Each row is a point on a landscape with many peaks, with its height.
A climber steps from a point to whichever of its 2 nearest points has the largest rise for the distance, and stops where none of them is higher. Distance is the straight distance between rows; heights are no part of it.
Z_761 height 22.3: 106, 162, 203, 121, 101, 107, 160, 152, 114, 129, 108, 162, 172, 128, 158, 97, 149, 157, 139, 83
Z_979 height 52.4: 114, 160, 151, 139, 118, 110, 168, 148, 152, 145, 171, 127, 118, 137, 156, 133, 157, 82, 107, 114
Z_468 height 33.7: 126, 134, 160, 140, 108, 137, 135, 110, 160, 81, 95, 172, 166, 105, 141, 133, 145, 178, 162, 158
Z_767 height 18.5: 145, 150, 192, 150, 103, 143, 139, 161, 139, 92, 106, 179, 162, 135, 145, 117, 153, 201, 128, 142
Z_323 height 16.9: 164, 132, 166, 137, 103, 139, 121, 173, 105, 78, 85, 174, 145, 126, 146, 116, 135, 208, 102, 152
Z_991 height 28.7: 89, 161, 170, 96, 108, 84, 137, 141, 78, 110, 100, 124, 150, 100, 153, 93, 146, 93, 148, 72
Z_122 height 25.6: 116, 164, 179, 99, 111, 87, 163, 148, 104, 127, 113, 133, 155, 98, 155, 105, 143, 119, 158, 87
Z_11 height 18.7: 128, 138, 141, 113, 107, 95, 137, 146, 123, 68, 110, 133, 154, 114, 116, 150, 171, 122, 125, 141
Z_664 height 50.1: 113, 99, 97, 124, 146, 159, 104, 76, 138, 143, 126, 83, 116, 133, 96, 121, 119, 89, 158, 126
Z_385 height 31.7: 119, 106, 126, 160, 139, 184, 139, 89, 168, 211, 163, 132, 125, 164, 139, 129, 93, 114, 153, 125
Z_632 height 30.3: 126, 152, 130, 108, 144, 118, 132, 197, 70, 127, 115, 139, 85, 147, 131, 120, 74, 140, 108, 106
Z_832 height 34.1: 143, 130, 100, 94, 143, 98, 117, 165, 72, 117, 108, 129, 104, 118, 118, 127, 93, 127, 105, 115
Z_443 height 16.5: 138, 141, 137, 122, 122, 97, 156, 144, 141, 103, 140, 127, 139, 116, 119, 151, 150, 118, 141, 137
Z_448 height 43.1: 114, 83, 72, 130, 140, 157, 95, 62, 138, 166, 132, 104, 127, 129, 103, 127, 95, 128, 137, 125
Z_239 height 37.7: 120, 114, 150, 160, 145, 193, 130, 83, 171, 185, 137, 149, 142, 163, 131, 127, 107, 139, 161, 133
Z_606 height 36.8: 99, 109, 113, 95, 116, 135, 110, 75, 95, 190, 117, 92, 124, 105, 136, 82, 96, 96, 139, 73
Z_710 height 41.9: 93, 97, 117, 102, 118, 153, 98, 62, 107, 163, 98, 85, 140, 113, 111, 82, 105, 116, 162, 85
Z_918 height 45.3: 116, 123, 141, 120, 149, 152, 103, 102, 138, 96, 87, 95, 138, 115, 108, 111, 140, 123, 206, 139
Z_736 height 42.5: 108, 125, 155, 159, 132, 177, 128, 97, 164, 150, 136, 147, 140, 170, 123, 123, 133, 136, 132, 129
Z_475 height 22.4: 167, 138, 158, 109, 124, 118, 127, 181, 109, 58, 80, 109, 129, 110, 124, 122, 158, 154, 169, 154
Z_591 height 38.2: 120, 73, 73, 123, 131, 158, 80, 69, 111, 173, 118, 105, 121, 138, 101, 111, 91, 150, 98, 113
Z_399 height 3.8: 153, 143, 106, 120, 122, 62, 178, 151, 127, 157, 176, 134, 130, 91, 154, 162, 121, 118, 132, 132
Z_17 height 27.7: 135, 124, 138, 158, 119, 138, 137, 84, 176, 100, 116, 199, 175, 103, 154, 152, 128, 183, 152, 172
Z_541 height 45.8: 73, 116, 148, 119, 119, 159, 106, 67, 126, 144, 97, 102, 157, 131, 121, 86, 129, 112, 172, 91
Z_226 height 47.6: 100, 122, 123, 149, 113, 128, 131, 100, 155, 115, 146, 149, 150, 149, 113, 144, 148, 127, 90, 129
Z_431 height 32.8: 136, 127, 100, 130, 135, 114, 129, 144, 121, 147, 160, 107, 96, 141, 127, 140, 128, 89, 84, 121
Z_779 height 42.9: 142, 106, 117, 145, 159, 189, 90, 119, 143, 121, 110, 84, 97, 158, 91, 130, 128, 127, 151, 156
Z_206 height 52.7: 119, 126, 122, 170, 122, 142, 133, 114, 171, 128, 169, 160, 138, 171, 115, 159, 144, 130, 76, 142
Z_311 height 49.6: 89, 134, 137, 118, 98, 97, 144, 88, 132, 139, 132, 150, 169, 105, 136, 124, 137, 132, 111, 91
Z_22 height 43.9: 96, 129, 136, 131, 112, 118, 143, 82, 161, 124, 133, 159, 171, 115, 127, 134, 135, 140, 133, 122
Z_771 height 41.0: 90, 174, 170, 122, 121, 102, 152, 177, 94, 122, 131, 158, 115, 136, 171, 120, 143, 98, 83, 94
Z_989 height 34.2: 147, 72, 54, 120, 138, 146, 70, 84, 114, 137, 110, 104, 111, 114, 99, 123, 97, 166, 106, 145
Z_276 height 27.2: 175, 109, 109, 107, 133, 120, 111, 152, 108, 96, 94, 114, 117, 98, 116, 130, 121, 168, 136, 157
Z_585 height 21.2: 181, 115, 103, 115, 145, 115, 140, 143, 137, 153, 143, 97, 110, 107, 121, 133, 104, 150, 173, 148
Z_322 height 24.0: 150, 127, 131, 136, 124, 128, 126, 159, 119, 119, 133, 156, 130, 150, 120, 134, 131, 165, 77, 133
Z_982 height 18.1: 136, 120, 107, 153, 138, 136, 121, 100, 173, 97, 134, 162, 146, 126, 117, 165, 136, 143, 133, 172
Z_791 height 43.2: 95, 161, 142, 119, 113, 114, 145, 129, 131, 168, 166, 123, 105, 111, 179, 116, 150, 64, 104, 101
Z_540 height 30.6: 148, 96, 91, 120, 136, 138, 96, 104, 130, 115, 109, 109, 122, 110, 105, 128, 118, 162, 132, 149
Z_148 height 28.3: 169, 114, 88, 137, 157, 129, 132, 134, 157, 136, 160, 100, 105, 125, 111, 158, 116, 126, 166, 171
Z_688 height 46.8: 117, 128, 150, 178, 135, 177, 126, 109, 178, 118, 147, 172, 141, 177, 115, 148, 144, 143, 108, 154
Z_104 height 13.8: 134, 127, 79, 130, 136, 95, 146, 113, 147, 160, 189, 87, 104, 105, 134, 149, 120, 62, 143, 137
Z_922 height 27.8: 151, 146, 133, 120, 141, 126, 124, 208, 78, 104, 116, 159, 94, 157, 118, 134, 88, 164, 82, 132
Z_797 height 39.4: 143, 125, 132, 142, 162, 178, 119, 142, 149, 121, 130, 70, 89, 167, 95, 133, 140, 87, 166, 149
Z_479 height 34.0: 95, 134, 128, 109, 123, 134, 113, 124, 90, 163, 124, 106, 104, 136, 146, 97, 120, 78, 102, 85
Z_130 height 37.8: 97, 170, 157, 128, 129, 128, 139, 185, 100, 142, 147, 154, 87, 156, 172, 121, 132, 90, 65, 105
Z_57 height 15.2: 196, 126, 98, 119, 146, 95, 153, 173, 114, 161, 156, 121, 109, 114, 134, 146, 94, 153, 139, 145
Z_959 height 15.7: 154, 126, 154, 116, 128, 137, 107, 176, 86, 95, 81, 144, 131, 135, 126, 102, 124, 181, 120, 127
Z_451 height 37.5: 135, 131, 147, 138, 126, 139, 122, 123, 154, 67, 88, 137, 148, 109, 128, 134, 149, 157, 168, 169
Z_460 height 45.6: 109, 99, 127, 139, 146, 191, 87, 101, 129, 130, 106, 77, 110, 166, 95, 114, 133, 97, 146, 127
Z_36 height 13.7: 156, 144, 144, 127, 129, 112, 161, 153, 145, 139, 147, 126, 128, 123, 131, 133, 132, 139, 147, 130
Z_182 height 24.7: 179, 123, 136, 97, 143, 130, 109, 169, 103, 87, 74, 92, 110, 104, 116, 109, 126, 160, 175, 145
Z_603 height 34.9: 155, 125, 116, 134, 159, 142, 137, 139, 158, 124, 152, 83, 99, 143, 102, 144, 134, 90, 169, 158
Z_561 height 7.4: 163, 131, 90, 114, 134, 77, 160, 141, 130, 155, 174, 97, 116, 89, 134, 154, 114, 97, 155, 138
Z_996 height 20.2: 136, 113, 112, 170, 128, 156, 101, 111, 166, 79, 126, 159, 135, 141, 108, 156, 142, 162, 100, 180
Z_50 height 22.0: 149, 108, 102, 160, 122, 146, 106, 128, 143, 112, 141, 153, 127, 150, 107, 148, 132, 175, 63, 159
Z_227 height 49.5: 88, 117, 142, 115, 136, 156, 93, 87, 119, 106, 86, 76, 144, 129, 104, 92, 143, 94, 199, 108
Z_348 height 38.4: 148, 121, 88, 108, 139, 98, 127, 149, 95, 141, 139, 126, 105, 121, 120, 139, 103, 123, 92, 122
Z_944 height 41.2: 141, 128, 142, 131, 149, 151, 107, 127, 146, 75, 84, 104, 127, 115, 118, 125, 145, 144, 190, 167
Z_569 height 26.0: 150, 148, 139, 135, 131, 119, 143, 197, 98, 121, 135, 175, 109, 160, 130, 143, 109, 155, 67, 126
Z_396 height 34.3: 118, 144, 127, 125, 131, 115, 134, 161, 104, 143, 147, 130, 91, 148, 141, 127, 132, 87, 69, 107
Z_253 height 21.0: 144, 124, 124, 156, 140, 133, 141, 96, 183, 133, 144, 183, 161, 114, 144, 157, 118, 161, 163, 171
Z_128 height 20.4: 134, 143, 161, 111, 113, 100, 127, 165, 118, 40, 89, 114, 148, 118, 114, 138, 181, 122, 159, 148
Z_905 height 45.9: 116, 167, 175, 136, 112, 102, 170, 169, 135, 128, 150, 147, 130, 140, 154, 132, 163, 106, 100, 111
Z_639 height 55.5: 88, 121, 107, 116, 108, 98, 122, 88, 119, 123, 127, 128, 152, 108, 118, 127, 142, 102, 95, 102
Z_705 height 44.8: 134, 102, 61, 114, 126, 86, 112, 119, 95, 133, 136, 140, 127, 111, 114, 150, 103, 135, 65, 129
Z_945 height 19.6: 117, 119, 84, 144, 127, 118, 139, 96, 153, 180, 184, 104, 109, 130, 140, 145, 115, 80, 121, 129
Z_87 height 50.5: 105, 110, 78, 106, 117, 88, 112, 97, 90, 125, 126, 131, 135, 101, 117, 134, 119, 106, 70, 105
Z_293 height 25.5: 120, 110, 103, 143, 128, 153, 137, 93, 153, 202, 169, 111, 117, 149, 138, 131, 101, 105, 131, 121
Z_152 height 37.6: 89, 150, 131, 106, 117, 121, 124, 124, 100, 173, 148, 123, 101, 107, 174, 98, 127, 68, 98, 88
Z_960 height 20.3: 122, 156, 209, 139, 103, 132, 154, 157, 137, 117, 114, 168, 168, 146, 144, 109, 159, 177, 136, 108
Z_616 height 9.3: 148, 149, 138, 132, 120, 94, 184, 142, 152, 168, 171, 138, 136, 108, 155, 141, 122, 135, 150, 120
Z_558 height 31.2: 87, 144, 152, 108, 122, 116, 113, 143, 82, 117, 101, 113, 129, 137, 140, 91, 142, 89, 117, 79

For each start below, name the point where the climber stops.
Z_561: Z_206
Z_996: Z_639
Z_431: Z_639
Z_991: Z_979
Z_585: Z_664
Z_323: Z_979
Z_128: Z_664
Z_396: Z_979
Z_959: Z_664
Z_17: Z_227
Z_399: Z_664
Z_832: Z_639

Call two points neighbours if one is among the 2 nearest of the other. Go from one point of each pair to the other, from neighbour to neighbour, staying as high as possible. Name the lowest point that can't be avoided.
Z_979 and Z_664: Z_959
Z_639 and Z_206: Z_22
Z_979 and Z_206: Z_431
Z_227 and Z_979: Z_479
